Each scene shows the same named points in several views. A view is turned or mirrored, shifted and resized as a whole, has a little noise and may leave points out.
In the rows, 128 means zero.

Scene 1
View 1
j52: [112 119 168  88 137 114 158 121 143 127 136 120 105 103 173 133 102 105
 133  99 139 143 171 151 225  98  81 139 101 149  92 188 184 124 154 121
 141 117  95 211 144 158 170 102]
j131: [119 135 156 123 148 116 106 168  89 116 150 142 152 112 127  49 139 133
  97 131 148 114 117 165 166 133  92 118  60 102 117 162  95 140 131 114
 122 113  50  91 129 162 123  97]
j774: [ 81  89 143  54 101 120 160 134 148 153 124 138 112  89 135 120 124 133
 149 124 119 110 145 138 188 109 107 102  70 173 108 193 154 138 136 137
 138 140  92 154 132 167 179 107]
j410: [ 92 108 117  81 138 119  87  90 156 137  99 159 101 109 119  98  93 128
 133 113 130 113 168 172 183 118 102 134  96 195 121 159 124 129 155 110
 119 105 130 175 149 216 134  75]
j624: [130 121 148 126 171 147 127  90 103 125 153 111 151 101 142  77 157 113
  89  79 134 128 141 158 165 129  89 120  99 118 133 146 118 141 138  82
 132  99  77 159 149 164 112  85]
j792: [108 105 152 110 132 121 153 157 122 137 166 128 171  91 142 104 170 120
  72 103 131 108 106 152 147 133  99 103  69  87 119 155  90 152 115 122
 145 142  30  82 163 121 110 121]
j758: [117 127 127 119 165 141  78  99 103 123 120 145 132 113 114  47 129 130
 109 106 139 114 144 170 161 132  96 125  89 151 138 142 103 135 148  83
 113  87 102 145 139 210 110  67]
j729: [113 117 147 115 135 138 124 166  95 128 146 144 149 105 130  62 158 133
 102 111 141 111 106 147 155 125  92 105  60 107 124 155 109 141 133 105
 131 120  50  95 135 158 123  97]
j897: [101 128 134  99 136 109  85 146 138 122 106 170 102 120 134  89  88 125
 126 121 152 121 150 171 194 110  89 144  82 160 105 162 132 123 159 118
 122 108 100 149 144 196 136  84]
j876: [105 126 133 108 133 133  82 166  89 122 117 169 124 118 106  30 128 148
 129 135 145 105 118 156 164 123  96 112  52 145 125 160 112 131 147 103
 113 103  83 103 113 205 135  75]
j282: [104  98 143  80 138 138 151  79 136 146 134 114 123  92 137 107 135 121
 130  95 118 120 163 147 183 116 101 111  96 166 124 172 146 140 139 106
 133 115 104 188 142 177 156  91]
j265: [114 128 155 104 150 107 119 125 133 123 136 132 121 109 147 101 108 115
 111 112 144 129 155 169 198 117  87 138  93 138 104 168 133 132 146 116
 129 111  87 162 149 168 139  97]
j88: [134 128 149 145 162 160 120 148  73 118 154 135 159 109 139  46 174 124
  84  83 148 124 107 146 148 125  80 110  71  90 134 138 116 141 141  76
 134 101  49 114 135 162 100  85]
j840: [ 86  88 146  50 113 122 165  88 161 153 121 122 102  86 140 133 111 125
 158 114 112 120 175 142 204 106 107 113  92 195 109 197 169 135 143 131
 133 130 119 203 134 180 189  99]
j104: [115 107 145 108 153 128 143 101 136 136 153 117 152  93 149 114 149 110
  83  86 128 123 142 160 166 128  95 119  98 120 122 153 112 145 129 106
 140 121  69 144 169 147 115 104]
j757: [107 106 139  88 172  83 128  18 186 143 158  92 157  85 137 143 120 100
  71 106 106 115 190 203 171 155 119 139 136 155 123 155  67 154 112 127
 123 119 102 172 197 155 109 107]
j241: [112  97 154  97 133 150 167 126 103 144 161 109 159  85 135  80 182 130
 107  98 121 109 118 134 152 128 103  88  68 117 132 169 120 152 121 105
 139 129  53 123 132 145 142 106]
j493: [116 136 159 109 162  84 104 117 136 115 150 125 142 108 138  92 106 114
  88 129 139 121 158 193 190 138  96 143  95 124 107 166  90 139 130 128
 120 113  75 135 158 163 122 104]
j984: [125 121 154 118 155 143 132 124  99 122 147 123 138 105 146  72 147 121
 108  95 140 127 138 148 177 117  86 116  84 122 124 160 138 135 143  94
 130 103  75 155 134 168 135  87]
View 2
j758: [171 163 122 115 111 106 127  78 133 132 166 150  94 131 117 143 144 155
 116 130  86 184 144 145 124 139 123 131  72 115 141 146 195 151 168 131
 105 145 109 101  88  87 196 114]
j493: [151 157  99 108 152 112 117  96 140 147 160 145  78 132 142 150 134 113
 128 134  66 143 185 104 139 129 126 170  97 122 143 157 191 131 127 111
 102 115 123 117 106  85 142  93]
j757: [133 161  77 105 152 132  84  99 161 133 153 124  77 113 192  95 109 117
 125 126  62 165 160  72 169 148 114 166  49 121 138 113 145 151  79 100
 133 146 140  67 134  78 133  78]
j774: [119 101 109  87 151 145  75 135 141 112 168 171 128 142 100 180 110 107
 119 133 103 168 164 140 187 145 126 140 116 196 116 120 164 137 160 132
  93 122 114  90  82 117 118  64]
j241: [107 116 125 130 136 105  93  85 130 138 144 166  68 169  93 124 136 130
 124 104 116 139 151 156 145 127 125 119 119 167 122  92 167 161 149 138
 110  97 140 127  85  83 125  87]
j729: [125 136 133 129 140 103 120  79 120 146 155 171  65 149  89 140 140 128
 120 112 103 144 158 154 119 124 135 128 142 145 130 136 190 146 171 135
 111  91 117 149  80  81 144 107]
j282: [141 120 103 105 120 129  77 112 144 127 158 148 123 152 117 145 124 128
 115 123  97 173 163 137 178 145 116 135  73 166 115 112 160 151 137 131
  92 148 147  75  92 107 151  77]
j792: [ 91 131 126 138 161 115 103  79 125 151 145 165  44 141 109 104 127 106
 122  98  98 128 161 129 126 123 140 133 157 148 125 121 165 148 139 128
 136  75 129 158  97  70 109 100]
j624: [146 146 117 138 108 103 104  72 131 156 148 140  82 158 116 109 145 140
 115 105  89 157 168 139 135 133 120 130  83 127 123 128 174 157 133 129
 104 132 162 113  96  84 169 108]
j88: [138 145 140 149 112  91 125  56 114 164 146 156  61 161  85 114 156 143
 113  98  99 144 163 163 105 122 131 120 126 126 125 138 191 156 163 138
 109 103 146 154  80  76 172 126]
j410: [169 147 106  86 126 144 101 118 142 113 178 152 137 107 130 168 114 132
 112 145  78 205 152 126 163 154 124 145  71 143 128 157 178 138 163 126
 101 165  99  66  93 110 181  93]
j104: [120 141 114 130 134 124  94  85 131 153 149 144  77 137 129 101 124 117
 115 104  82 152 171 120 144 134 129 138 109 139 119 130 159 149 122 125
 124 119 153 118 105  83 140 103]
j52: [152 110  96 103 123 139  74 126 136 152 161 143 152 165 107 175 127  98
 114 125  77 156 219 128 193 142 117 162  99 173  99 157 169 125 128 124
  64 145 178  88  93 128 141  76]
j131: [138 147 128 123 147  94 132  77 125 147 157 167  57 151  99 155 151 128
 127 124  91 134 165 144 108 119 134 145 133 130 143 146 206 138 168 127
 102  86 108 153  82  77 146 106]
j265: [155 137 105 109 133 125 103 105 135 147 162 147 112 144 120 159 133 113
 118 129  74 157 192 124 156 137 125 159 101 143 122 161 183 132 141 122
  88 132 140 107  94 104 151  94]
j897: [169 144 112  97 134 134 116 113 128 133 175 158 129 120 111 183 126 116
 113 143  73 180 179 130 148 143 132 157 108 140 127 184 195 125 171 125
  91 139 106 104  85 111 172 103]
j984: [147 132 121 126 115 107 105  83 128 152 153 152  96 164  97 140 146 135
 117 113  95 151 176 149 140 131 122 132 100 145 119 134 182 149 151 134
  88 125 151 118  86  96 162 103]
j840: [138 101  93  82 135 151  61 142 150 111 168 156 152 149 114 181 107 112
 118 137  96 181 171 132 207 152 115 144  77 195 109 115 156 140 142 128
  80 154 136  57  90 128 134  55]
j876: [156 144 135 105 134 103 137  90 124 123 171 176  89 135  86 183 146 145
 122 138 101 171 144 164 115 131 134 132 118 139 145 153 212 140 202 136
  96 112  78 130  66  91 174 107]
View 3
j897: [138 132  99 150 145 151 104 155 106 110 114  89 114 129 102 130 120 127
 115 151 135 146 108  98 104 151 130 120 135 141 136 116 155 129 127 101
  90 117 138 138 161 134 148 101]
j757: [123 147 163 155 155 147 158 157 137 104 150 143 106  93 132 127 113 163
  98 130 104 124 126 101 153 146 200  84 166 148 123 106 144 175 126 103
 159 107 120 110 139 150 123  68]
j729: [120 126 110 141 141 148 113 136 113 119 119 103 121 132 133 130 119 143
 117 141 132 138 150 134  90 150 100 137 125 126 129 108 132 101 132 104
 168 163 114 118 175 142 149 134]
j88: [124 104 114 161 138 134 119 146 108 132 118 101 107 133 145 115 139 149
  94 141 125 124 157 139  84 152 104 154 106 126 129 112 128 105 143  97
 174 157 101 104 181 138 139 145]
j792: [111 143 131 129 159 133 132 130 123 110 126 134 124 112 145 132 107 164
 122 139 129 147 145 142 102 143 108 122 136 132 125  88 128 108 139 102
 208 177 114 118 167 145 140 136]
j493: [133 144 126 146 153 136 124 131 105 107 129 113 101 112 129 108 113 146
 108 139 124 129 127  89 121 137 155 116 141 137 124 118 138 134 129 106
 138 143 130 130 162 150 139 104]
j265: [132 132 126 147 161 144 114 148  99 114 116 109 100 123 125 128 124 134
 101 146 136 143 122  96 113 145 138 117 141 138 132 114 151 142 139 106
 124 123 123 141 154 133 150 105]
j876: [132 118  82 147 119 170 100 141 112 118 121  72 125 145 106 129 119 126
 122 145 128 130 142 120  86 157 104 139 124 124 134 127 136  96 110 108
 116 147 126 115 179 147 157 115]
j131: [126 132 105 142 139 143 111 122 102 116 123  97 113 129 132 112 115 142
 118 141 128 127 149 115  93 144 112 138 123 123 125 118 126  98 124 105
 158 171 121 122 178 152 149 131]
j52: [132 132 144 140 187 150 106 160  86 118 100 120  90 130 134 153 131 117
  89 151 153 165 114  90 118 146 130 109 156 142 137 110 166 170 157 114
 118 104 113 168 135 113 169 100]
j840: [122 133 139 129 169 192 111 170 113 114 114 116 116 140 116 186 119 110
 104 145 147 167 124 108 127 158 134  87 178 139 139 113 168 173 131 123
 116  91 110 154 125 120 179  71]
j624: [126 107 137 165 146 143 129 158 112 131 126 113  98 125 145 124 141 148
  82 137 121 124 148 125 107 153 139 134 125 134 128 116 138 141 144 101
 160 125  99 109 161 133 138 115]
j282: [123 119 139 147 155 176 121 170 117 122 121 116 109 136 128 163 130 124
  94 140 133 146 139 121 120 158 137 106 156 136 135 115 155 161 134 116
 137 101 102 131 141 125 161  88]
j774: [118 141 123 120 163 186 107 155 116 109 114 114 129 138 115 181 108 117
 123 146 148 170 129 120 113 156 111  96 169 134 138 105 156 144 126 120
 137 121 116 152 139 128 177  91]
j410: [134 124 108 157 133 172 116 175 126 112 126  92 121 128  94 147 122 125
 109 147 125 142 111 107 116 162 152 105 149 144 138 118 159 148 117 103
  86  90 131 124 150 134 146  76]
j984: [127 111 126 155 151 151 114 151 103 127 117 106 101 135 138 132 135 135
  89 142 133 135 146 120 100 152 120 134 128 130 131 118 142 133 142 106
 149 130 102 125 161 130 153 119]
j104: [120 128 143 151 158 135 136 154 121 118 127 131 111 113 141 132 125 156
  98 140 124 139 134 129 114 148 138 117 138 140 129  98 142 141 145  99
 175 134 110 116 156 135 133 116]
View 4
j840: [136 158 144 148 156 148 130 133 142 132 158 155 149 173 116  46 172 154
  66 148 113  76 170 145 131 174 117 143 135 123 209 137 168 130 135 105
 131 156 124  93 164 158 150 150]
j131: [114 116  75 141  95 152 121 157 123 166 122 173 107 125  85 113 107 104
 120 135 117 111 130 122 126 161 147 122  91 137 119 142 101 139  84  94
 102  98 140 130 153 139 152 137]
j241: [150 115 121 138  78 124 101 151 118 161 126 143 130 138  66 102 135 121
  96 149 121  76 154 142 122 159 143 130 105 132 143 176 111 124  97  97
 116 111 130 113 138 151 147 168]
j774: [138 149 121 148 139 137 118 146 120 141 161 164 141 157 109  47 150 143
  62 152 113  84 158 136 121 166 119 122 109 140 192 140 149 129 121  97
 119 123 125  96 158 154 157 164]
j493: [114 141  83 150 115 178 132 138 145 164 132 179 116 140  94 131 139 132
 118 122 103 115 127 134 112 170 135 133 110 125 139 125 139 126  94 113
 121 152 125 132 168 131 153 136]
j52: [102 156 103 122 145 173 131 122 171 152 137 150 156 184 127  68 150 153
  76 135 110  85 161 159 144 198 118 142 126 122 181 159 137 139 132 116
 129 167 135 109 162 139 151 156]
j88: [121 107 103 113  83 130 122 162 124 170  96 147 103 128  83 127 108  93
 115 136 115 102 133 149 142 169 162 138 112 121  99 182  84 138  85 103
 101 109 150 132 138 142 144 138]
j104: [142 135 114 129  95 143 118 145 129 168 123 152 118 139  86 137 148 133
  94 129  96  98 128 161 115 173 143 136 119 119 133 168 128 114  95 121
 124 155 128 122 148 133 150 160]
j729: [127 118  94 131  93 133 115 161 111 166 122 160 109 126  89 104 112 104
 101 140 115 104 134 135 127 163 148 120  94 135 123 161 100 134  88  96
 103  97 141 123 145 144 151 151]
j897: [101 149  99 134 163 162 153 153 130 145 137 181 105 143 138  78 129 120
  88 131 100 121 130 137 137 176 135 133 120 122 152 122 139 142 108 107
 107 135 142 119 172 142 154 120]
j876: [112 120 104 143 135 138 143 172 108 144 127 176  91 122 109  74 109  88
 109 144 120 117 135 115 142 153 151 130 108 130 131 127 113 149  93  84
  91  87 148 122 160 157 150 112]
j282: [139 141 145 140 131 141 130 142 141 141 134 147 131 159  97  84 163 135
  88 144 114  82 159 151 135 170 136 153 141 115 174 153 148 128 118 108
 126 155 128 107 156 155 145 142]
j410: [125 154 141 144 174 150 161 159 124 131 140 175  99 142 131  80 156 123
  88 133  98 116 135 142 135 165 141 149 147 108 167 114 168 132 112 111
 115 156 133 112 173 152 150 108]
j758: [122 125 132 138 134 145 156 166 127 144 111 166  87 127 102 112 134  96
 122 133 111 116 132 135 144 157 162 157 142 106 127 132 133 139  95 102
 106 134 143 129 163 154 141  99]
j265: [108 144  96 134 133 168 136 138 149 155 131 166 125 154 112 100 139 132
  97 129 105 105 141 147 132 181 133 139 119 122 151 141 133 134 109 112
 119 151 135 122 163 137 151 139]
j792: [148 124  85 135  65 131  95 153 105 181 131 160 121 125  69 134 126 126
  91 136 100  98 122 148  98 165 141 107  81 143 122 172 108 111  82 112
 113 113 126 121 139 130 157 185]
j984: [118 124 112 125 108 147 127 146 142 157 114 149 121 148  96 103 130 114
 107 137 116  93 148 147 144 174 147 146 123 118 136 167 110 138 104 103
 115 132 143 122 150 146 144 137]
j757: [160 154 135 165 110 167 130 132 144 160 138 168 117 142  72 168 190 160
 114 118  87 101 124 155  88 163 137 154 145 105 161 127 187  95  97 135
 145 206 101 126 168 133 150 143]
View 5
j624: [132 132 123 133 120 129 128 131 149 115 128 137 136 105 141  89 153 137
 149 156 152 107 108 115 140 145 132 101 117 140 104 124 116  93  88 110
 116  95 146 151 132 115 155 114]
j758: [148 103 144 133 140 129 138 141 169 137 115 147 122  77 149 119 154 160
 146 166 164 114 117 113 140 127 140 103 115 150 113 152 119  69  90 116
 130  95 140 140 152 115 134 119]
j410: [136  92 150 121 167 138 145 122 148 117 112 133 121  99 154 150 132 167
 126 188 161 107 130 124 125 125 121 117 113 139 140 177 129  76 122 122
 129 103 161 143 183 107 139 130]
j840: [126 109 120 133 155 153 145  97 118  83 135 110 123 139 143 155 116 161
  98 194 149  99 112 153 113 168 102 121 120 120 135 162 154  97 138 137
 131  84 179 160 185 112 149 151]
j282: [128 116 121 133 138 138 138 116 139  92 134 122 126 124 142 125 133 150
 117 179 152  97 109 136 122 158 116 116 122 126 117 143 139  94 115 123
 124  90 166 159 162 111 152 138]
j265: [137 124 133 134 140 157 138 106 119 120 122 127 141 113 143 124 136 150
 144 166 150 125 122 128 134 149 117  98 103 145 135 157 120 100 109 129
 119  89 150 142 156 124 147 111]
j131: [160 110 113 145 124 150 124 128 126 163 144 139 132  94 134 121 149 160
 169 145 159 134 107 123 145 153 132  91  94 164 111 133 119 100  83 138
 139  89 119 138 112 148 118 103]
j984: [141 130 118 144 122 146 133 120 140 125 128 132 135 104 139 108 148 146
 144 162 145 117  99 125 140 158 130 104 112 140 108 135 118  98  95 125
 118  84 141 143 136 122 143 127]
j104: [123 124 113 122 130 131 117 124 120 115 145 129 138 126 138 102 140 139
 155 155 157 102 118 117 130 141 120 107 102 144 120 118 118 112  98 113
 120 114 149 154 125 123 155 106]
j729: [150 110 102 145 122 146 117 128 130 157 149 136 125  97 133 123 144 158
 163 152 151 120  95 124 141 155 131 109  99 153 107 123 115 108  87 136
 134 100 123 138 106 142 118 121]
j241: [139 117  89 144 114 134 119 127 129 123 163 128 123 121 128 115 141 151
 142 156 153 102  89 135 132 170 125 113 112 139  95 104 135 111  91 132
 136  95 140 158 108 135 131 131]
j774: [135  98 106 138 150 157 132 103 109 113 150 114 119 133 136 163 116 168
 117 185 149 106 104 151 117 169 107 125 107 131 132 151 147 109 128 147
 139  94 161 152 158 130 130 148]
j52: [124 143 124 141 138 176 142  81 102  92 114 109 149 137 143 128 124 141
 121 182 129 121 106 142 130 172 107 110 110 125 142 166 122 113 129 132
 100  77 168 142 176 113 165 136]
j876: [166  92 125 148 139 150 134 133 152 170 129 144 116  74 142 147 147 176
 151 168 157 130 101 125 143 146 139 108 105 156 114 156 121  79  92 142
 143  88 123 129 137 136 103 132]
j493: [143 116 138 123 139 148 135 117 112 127 134 133 144 115 145 117 140 149
 160 150 169 128 140 122 134 138 116  80  93 161 134 147 127  96 101 126
 133  95 143 152 146 134 145  82]
j897: [145 104 142 132 156 161 139 109 130 142 112 131 131  94 150 151 134 166
 143 178 148 129 121 125 137 135 123 109  99 150 145 179 116  89 114 134
 123  95 144 128 166 123 131 122]
j792: [134 113  87 130 121 137 102 126 101 146 174 129 133 127 128 113 137 146
 173 141 157 109 106 121 132 151 120 109  89 155 113  98 119 130  89 130
 135 119 131 152  87 149 131 102]
j88: [147 130 106 147 108 138 117 136 149 155 134 142 133  86 134  93 159 144
 170 146 144 118  88 111 152 149 144 106 107 150  95 116 101 102  74 120
 117  97 121 133 101 130 131 120]
View 6
j984: [140 150 130 110 123 161 134 158  86 134 139 104  86  76 112 146 124 187
 121 165 126  86  91 119  99 135 101 121  97  99 128 143 115 132 126 156
 109 133 151 100 137 118 151 127]
j729: [106 141 124 102 104 152 140 182  77 151 149 101 108  89 108 148 142 196
 129 164 139 113  92  92 114 129  69 150 120 109 113 128 100 139 127 162
 130 126 167  90 159 118 159 146]
j758: [130 157 108 109 121 136 129 166  87 159 137 125 106  99 119 151 128 187
  96 151 129  85  87 156 125 112  87 106 113 101 164  96 101 144 118 172
 128 157 110 106 145 133 122 140]
j52: [187 150 137  82 138 168 122 104 105 108 123  93  41  63 119 143  84 154
 105 140 112 126 119 118  90 150 145  76  90 112  89 175 145 114 162 137
  87 125 157 123 122 128 119 113]
j282: [172 141 111 105 166 169 145 134  96 127 128  99  58  83 113 154 121 184
 118 145 114 119 124 142 117 148 108  97  93  95 136 124 145 112 164 130
  95 138 131 127 130 120 132 117]
j493: [153 141 154 102 126 141 105 172  96 126 105 110 104 109 111 143 140 189
  88 138 126 125  88 131 111 145  94 121 109 134 103 153 125 176 135 179
 109 134 134 108 130 161 108 145]
j774: [172 139  97  82 144 164 146 128  85 131 136  83  59  77 108 165 112 176
 125 129 127 178 153 104 129 153  95 103 120 111  92 125 143 108 194 126
 103 128 169 131 149 128 134 137]
j792: [100 115 154 110 133 163 140 202  91 128 125  90 109 116 100 135 178 210
 139 164 122 140  92  73 107 153  58 189 111 128  79 154 123 143 134 152
 122 104 174  83 151 117 159 141]
j241: [131 131 123 121 144 174 155 181  76 135 141  88  92  81  98 154 158 214
 152 168 128 113 110  96 111 157  67 159  99  98 118 136 128 123 147 138
 105 122 174 102 145 109 178 133]
j840: [204 142  95  88 169 172 146 104  95 119 126  85  38  73 111 166  99 168
 114 124 115 163 156 137 125 157 117  74 102 103 113 126 159 100 200 118
  88 138 146 146 132 129 118 120]
j410: [160 152  93  83 142 137 128 126 102 149 127 117  73 108 127 155 104 161
  79 125 120 140 120 162 137 120 104  71 119 112 142  90 125 124 159 152
 122 154  99 130 144 139  89 134]
j897: [147 157 113  74 102 131 115 132  95 148 132 113  84  92 125 148  95 152
  81 131 134 137 106 129 120 115 109  84 128 123 111 121 108 138 143 168
 126 142 135 113 149 143  98 146]
j131: [119 150 137 105  88 140 121 193  69 149 138 106 126  85 105 150 142 197
 116 156 149 110  85  96 113 132  70 148 122 121 107 141  97 169 124 184
 125 130 172  89 155 142 152 158]
j104: [125 123 151 110 157 163 135 172 108 121 117 101  87 118 111 129 157 196
 117 159 106 115  88 119 101 146  87 149  93 118 111 146 135 131 130 147
 110 118 132  97 131 117 133 122]
j624: [127 140 141 122 149 162 138 169  99 133 130 111  88  98 115 134 146 197
 116 173 113  67  76 139  95 134  98 130  82  96 147 136 121 130 110 151
 109 135 123  97 127 113 145 115]
j757: [174 111 160 122 214 159 121 174 126 105  73 109  81 154 111 134 176 210
  84 130  89 137  99 173 121 166  90 127  84 130 126 135 171 161 150 151
  91 136  79 128 109 154  87 116]
j88: [ 92 148 138 117 102 153 138 190  81 150 152 108 112  86 111 137 145 200
 131 185 132  63  65 101  95 123  78 157 102 100 134 137  89 138  95 167
 128 127 157  76 149 106 171 134]

In a view up to two points have been moved. Name them for each view, in the order of its rows, or write -.
view 1 | j104
view 2 | -
view 3 | -
view 4 | -
view 5 | j52
view 6 | j729, j624
